Each row is a point on a landscape with many valleys, with its height.
A ball rolls from a point to the lowest of its 2 nearest points, and stops where none of them is lower. Distance is the straight distance between rows; heights are no part of it.
(421): 25	-10	-3	39	1	-13	-4	-8	12	7	26	-51	-16	-8	-14	-11	16	1	42	17	37	38	-12	-41  h=1.85
(200): -23	42	-2	39	-4	20	-29	9	25	-37	-16	9	19	-21	-8	-23	-14	-10	2	-19	12	-12	57	3  h=6.65
(979): -25	-13	-2	21	33	-45	-5	16	-18	6	-4	31	37	19	34	-20	-5	-25	-20	14	-9	-5	-35	41  h=4.26
(855): 8	-32	-11	16	-16	-21	-25	-7	-5	23	17	-36	-22	40	-11	35	2	-29	36	9	30	61	-55	0  h=0.41
(731): 3	-9	20	2	5	59	-7	-2	-44	-1	-14	19	-9	-32	1	4	25	-20	-24	-11	-29	-3	41	-25  h=6.38
(322): -14	-4	11	9	11	3	18	-9	-14	49	6	3	41	-5	-14	-2	-25	-15	0	-31	2	18	34	-9  h=4.55
(642): 20	-5	-30	1	-19	-9	-58	2	-24	-2	-10	1	-17	4	-14	-3	9	-1	-29	59	-12	-19	4	-8  h=3.25
(312): -13	24	29	-60	4	1	1	-13	-12	-10	-13	25	11	-32	10	-11	19	2	-17	-16	32	10	33	27  h=4.56
(330): 15	-15	1	28	30	30	35	-1	-3	-1	-31	7	-18	-29	-18	22	-7	2	47	27	23	-4	13	9  h=4.82
(925): -11	-43	-8	-6	31	22	20	35	2	15	-26	19	-13	1	14	8	11	-8	-17	-50	-56	-37	-18	-33  h=6.58
(728): 0	8	13	-20	-14	3	28	-22	2	1	-54	-20	21	-3	9	28	0	17	-10	14	45	-22	19	4  h=1.95
(264): 44	23	16	-3	18	1	12	12	-40	5	19	-14	-30	-6	-3	-2	28	1	6	-26	-6	40	4	-51  h=3.54
(407): -12	21	15	-42	-17	-3	18	36	-38	-2	-26	42	8	30	50	-4	-20	40	-24	-16	2	-27	26	-5  h=6.21
(419): -34	-4	-13	-19	-1	-45	-25	11	8	1	-27	-6	14	29	49	-1	-12	1	-22	-39	-22	21	-39	9  h=3.92
(631): 2	29	24	-19	5	-11	4	26	-28	-2	-4	26	14	-6	36	-20	41	17	-32	-34	5	34	10	21  h=4.25
(657): 5	11	10	-30	-6	4	17	-4	13	4	-30	-50	-6	1	19	2	34	26	-12	-7	12	-9	5	-32  h=1.14
(1038): -35	-5	-25	7	3	9	28	17	27	26	-9	22	-26	41	7	-27	-28	20	4	-23	-37	-42	5	-5  h=2.93
(684): -26	1	-11	-18	13	12	26	10	55	0	-11	-10	-38	20	23	-32	14	26	0	-18	-23	-46	-20	-2  h=3.50
(571): 14	30	28	-6	28	0	-6	34	-66	8	12	27	-13	-26	18	-37	44	1	-3	-20	5	34	28	-30  h=3.96
(723): 31	16	-26	23	-19	-31	-7	28	-10	21	-27	-16	-18	30	6	18	-10	31	7	-28	5	55	0	-25  h=3.16
(560): -12	-38	-23	30	-16	-13	-21	-6	45	23	-2	-34	-20	30	-24	21	-11	-33	19	-16	-2	38	-44	26  h=1.20
(962): -29	5	20	-4	17	-11	20	46	-24	-14	-37	19	26	21	50	-6	-12	-9	-18	-32	-7	-38	25	-31  h=6.30
(381): -16	31	-5	0	1	-37	-7	12	-3	28	-33	-5	-15	26	21	-12	-21	10	21	-38	13	43	-27	1  h=3.62
(984): -23	30	25	-45	-15	31	37	20	-14	10	-24	24	-26	26	46	3	-6	39	10	-33	-11	-16	-3	-18  h=6.03
(481): -5	-9	-15	62	-18	-5	-4	-23	25	12	-4	-19	11	29	-35	17	27	-27	6	46	42	15	-9	36  h=2.32
(242): -3	28	22	-4	-10	16	46	-1	-17	-5	-15	-8	-38	18	14	28	-29	9	38	-30	-17	13	-14	-20  h=5.69
(314): 5	3	-14	28	-29	-3	19	2	0	25	-2	-36	-11	25	-25	21	2	2	14	15	-25	-7	-35	-36  h=3.14
(333): 9	4	20	-71	31	-16	13	16	-15	-15	-7	26	2	-40	30	-23	23	36	-5	29	33	-23	2	32  h=4.86
(888): 24	-5	-3	23	35	39	14	-15	15	1	-2	-12	-10	-50	-26	-11	56	12	18	24	19	15	11	10  h=4.38
(14): 14	54	2	15	-1	-17	-15	3	0	23	-18	-8	-8	-19	-29	-34	23	5	9	-15	43	13	2	-21  h=3.75
(680): -10	-8	16	24	7	35	23	-8	-24	-13	-24	44	28	0	47	25	-14	15	-1	-7	-3	-3	-16	29  h=5.20
(577): -27	6	-6	-19	-3	-63	19	-11	-27	-3	-3	-15	-22	70	24	-4	20	-14	-11	30	-8	-2	-12	-34  h=0.71
(169): 13	21	-8	22	-8	10	-6	39	27	-7	-13	1	26	-5	3	-9	5	27	-31	-35	3	-10	42	1  h=6.86
(1027): 16	-17	-6	-12	19	17	-2	20	12	34	-25	6	-23	-22	-14	7	4	-9	-12	-43	-36	-13	-53	10  h=6.73
(375): 19	11	-1	16	-15	-9	-37	-30	8	-46	1	-9	13	-5	0	18	43	-18	-32	27	27	35	7	27  h=3.47
(451): -6	-33	0	15	34	5	-24	-16	-18	-33	-2	21	-2	-15	-8	9	-11	-56	14	49	8	-10	21	16  h=4.15
(967): 5	15	6	-22	34	0	40	-2	44	1	-10	27	-17	-19	-31	-17	12	0	4	-4	35	-38	-5	54  h=0.28
(840): 12	62	5	-21	5	9	-11	-12	5	-3	18	21	-20	-36	-42	-37	39	4	3	12	14	-7	-8	17  h=2.80
(992): -11	13	7	18	28	-5	-16	-3	20	-45	4	-17	-10	6	15	-29	0	-33	-10	-23	6	5	60	-10  h=6.49
(390): -4	20	-10	26	-28	11	-17	-44	3	-33	-5	9	-13	16	-22	21	17	-22	0	51	21	14	5	37  h=2.91
(601): -15	-19	-18	50	-7	-24	-7	4	45	24	15	-31	27	39	-21	7	11	-33	-2	10	5	1	-53	22  h=1.80
(464): 19	-16	-27	-28	-19	-37	-25	6	8	4	26	-16	-6	34	12	-3	30	16	-55	4	-29	9	-19	-6  h=2.17
(746): 22	9	16	-50	17	-5	9	9	-39	-11	-20	43	24	-39	5	17	-24	17	15	34	33	-40	-6	10  h=5.13
(176): -19	2	-3	10	45	-35	-9	5	-14	-15	-4	56	33	-16	7	-24	10	-25	-3	37	22	-1	-6	63  h=4.31
(327): -13	0	-7	45	-54	12	51	-3	2	14	-18	-12	6	39	-15	34	-26	27	19	12	-22	-32	-30	-23  h=3.11
(823): 8	-14	3	-30	23	-28	-50	-2	18	-37	63	-16	14	-13	5	-16	-25	-29	-6	8	-2	5	15	5  h=1.67
(899): 17	-34	12	-54	-20	42	-7	10	-23	-13	-10	35	9	-28	24	0	20	31	-54	-5	-11	-49	32	-7  h=3.37
(846): -7	4	-8	22	-38	7	27	-14	0	10	-59	5	9	28	6	34	-29	29	1	16	22	-26	0	12  h=2.44
(797): 1	-27	5	43	-1	-1	4	-5	31	-7	72	-57	-12	4	-33	-14	-2	-23	51	27	16	18	-9	-21  h=2.74
(669): -9	-2	-11	-7	-4	-10	21	-7	73	8	10	-25	-40	20	-28	-21	3	-2	-3	-31	-17	-21	-31	22  h=4.14
(73): 12	26	-27	31	10	16	-11	-15	19	-3	15	21	-3	-43	-49	-22	49	10	25	39	21	22	-1	27  h=3.80
(970): -26	-14	-16	-30	-14	-27	21	-16	-4	7	-31	-39	-6	43	25	17	33	23	-17	14	-18	-18	0	-56  h=0.27
(39): 3	-2	15	1	-8	11	3	-14	-18	-19	-9	-8	-6	10	28	40	-18	-10	2	-16	-22	29	-13	-2  h=5.41
(722): 25	-11	-2	17	-2	-15	-39	-1	-27	-28	-30	-20	13	-21	5	8	38	-31	-48	-12	10	25	34	-12  h=3.86
(21): 24	-11	-1	-34	14	-11	24	-3	-37	39	14	2	-33	13	-13	3	3	3	-1	10	-9	20	9	-14  h=3.04
(307): 12	-10	-21	19	-19	-26	-61	-15	-35	12	-10	-12	-20	17	-16	2	23	-34	-7	54	27	21	-14	-18  h=2.94
(87): 21	-12	-11	21	5	-21	-10	-7	-20	22	5	-41	-9	14	-14	2	35	-25	3	31	4	10	-29	-52  h=2.62
(309): 39	-11	-18	12	0	8	-34	26	-19	-17	33	-5	-10	-7	-3	11	-12	17	11	64	-25	-26	-17	-23  h=3.78
(718): -22	10	22	-17	-37	27	7	-26	21	-17	2	-31	-9	-32	-23	-5	-50	14	40	-8	10	-11	41	-14  h=5.50
(946): 2	-11	13	18	22	48	44	-5	-42	1	-38	45	-4	-7	16	26	-11	8	24	19	5	-24	8	5  h=5.04
(110): -14	-26	-7	-10	-28	-3	21	-21	30	-14	2	-18	-1	41	0	26	-57	-10	-6	-24	-7	-19	38	-10  h=4.84
(611): 4	-26	-5	-11	-12	1	16	12	78	-4	6	-22	-15	-21	-34	-2	-45	16	16	-53	-1	-13	-14	30  h=4.76
(706): -44	2	11	6	13	-26	-25	-7	-38	12	-20	5	34	-2	48	-33	2	-11	-7	32	-2	-7	-25	4  h=4.32
(998): -24	-12	20	5	-40	2	41	-22	28	-16	27	-29	-17	15	-31	6	-72	-5	37	-18	-1	5	29	-3  h=5.10
(756): 19	19	25	-7	0	-23	34	-13	-22	6	62	-4	32	33	9	17	7	5	-12	15	-3	29	-15	5  h=5.01
(624): -2	-11	-24	14	0	-9	-5	4	20	15	63	-2	-2	38	0	-12	14	2	-26	-17	-57	20	-19	-3  h=1.48
(541): -12	-10	5	-7	-28	17	36	-17	-1	19	1	-3	30	26	-4	22	-28	4	-25	-34	-21	-27	36	-27  h=4.69
(282): -5	0	0	5	-12	66	-31	-25	-21	-23	9	22	-14	-33	-2	5	-3	5	-1	20	-35	-9	33	-11  h=6.24
(198): -35	41	27	-19	-8	1	-24	-7	-45	-5	-16	0	8	-3	53	-33	5	8	-1	13	2	-1	9	-26  h=4.43
(154): 30	-21	-21	2	7	1	-22	3	23	45	-22	-23	-7	-30	-40	5	21	-3	-11	-11	-2	7	-36	9  h=6.91
(8): 14	-28	10	2	26	-14	-10	10	-47	-35	-19	14	13	-21	19	10	12	-25	-20	33	8	-12	26	5  h=4.04
(689): -14	2	-36	2	-1	28	-5	-12	-9	-5	-8	60	37	-55	-42	21	-23	-3	42	18	18	19	45	23  h=5.54
(555): -20	-2	14	-12	4	35	22	24	-42	30	-17	18	-17	8	16	-13	46	-10	-27	-31	-52	-17	11	-48  h=6.48
(526): 7	-28	-23	0	-32	17	-18	-22	32	1	23	-35	-34	1	-24	8	-9	27	30	49	6	10	-7	13  h=4.30
(372): -12	-19	1	21	14	17	10	15	51	-5	-38	0	14	-19	7	7	-38	-5	16	-46	7	-30	-21	20  h=5.27
(845): -1	-8	3	34	17	0	16	15	15	-24	-17	36	35	8	30	15	-49	6	15	-17	10	-26	-34	33  h=5.40
(233): 4	-26	-2	-7	10	-8	-49	-23	-3	37	-6	-4	21	-38	-24	10	7	-40	-1	1	9	31	-50	25  h=7.04
(715): 23	-7	-29	-2	-22	-45	-38	12	-23	35	-5	-10	14	19	13	-3	20	25	-40	-14	-3	49	-14	-21  h=2.66
(759): 13	20	3	-14	-13	-17	-31	10	2	-29	24	1	25	-14	-2	4	-51	8	3	14	8	-19	26	-5  h=2.40
(101): 35	40	38	-7	5	-17	24	-3	-25	-17	25	-14	28	-11	-17	20	11	-19	-7	19	19	-9	-6	-8  h=4.70
(649): 0	32	2	0	-6	-9	-11	-2	9	30	7	0	13	-33	-45	-20	-25	3	28	-32	29	34	29	1  h=4.27
(525): 1	-7	13	-51	-14	10	-32	-2	-17	-26	15	-4	17	-13	28	-4	-28	8	-33	0	-19	-40	33	-28  h=2.95
(848): -1	15	-3	-45	4	-6	-9	-14	-19	9	-4	40	46	-55	-35	20	-25	-3	26	27	35	0	9	20  h=5.34
(301): -14	-39	-25	11	8	40	3	3	16	5	20	34	-25	18	24	-6	-38	25	8	-16	-58	-20	-10	8  h=2.41
(545): 48	26	32	-7	18	-3	9	-16	-12	-27	31	-25	-14	-27	-16	13	30	-22	5	-13	18	36	-8	-15  h=4.17
(41): -5	10	-6	22	12	1	13	40	17	14	15	-7	47	11	26	-20	34	25	-37	-46	-27	2	13	-25  h=7.02
(794): 17	21	5	-18	19	14	17	1	13	-13	25	30	-27	-9	-22	-17	5	10	-2	3	-3	-28	9	27  h=1.60
(699): 6	-41	1	-3	20	-7	-17	6	24	-13	63	-7	12	7	5	18	-34	-27	14	-3	-16	19	-21	23  h=1.04
(471): -29	-4	-1	-1	-29	63	-17	-33	25	-21	6	6	20	-54	-14	-5	-31	25	32	10	-1	-22	32	4  h=5.92
(34): -13	12	-3	8	-51	7	-3	-42	47	18	28	-40	-14	2	-26	-16	2	30	22	4	9	38	-25	19  h=5.08
(834): 3	-29	-17	9	8	19	-8	-2	25	4	72	8	-12	8	-10	-10	-26	7	5	-3	-48	6	0	16  h=1.74
(275): -14	-12	1	-26	17	-49	4	19	-3	4	15	32	21	26	29	-15	-4	-15	-44	-27	-31	-11	-46	43  h=4.12
(596): 7	-25	-2	18	-3	14	12	-10	37	-10	55	-20	-30	-5	-50	6	2	-8	53	61	19	-1	-23	33  h=3.56
(13): -10	26	10	5	36	-23	8	33	-10	-23	-23	1	-29	22	21	-36	21	-31	-16	-26	-1	-16	33	-21  h=6.39

For each start below, name the point where the ball stops.
(706) | (624)
(848) | (264)
(200) | (967)
(451) | (855)
(946) | (967)
(925) | (967)
(372) | (699)
(998) | (967)
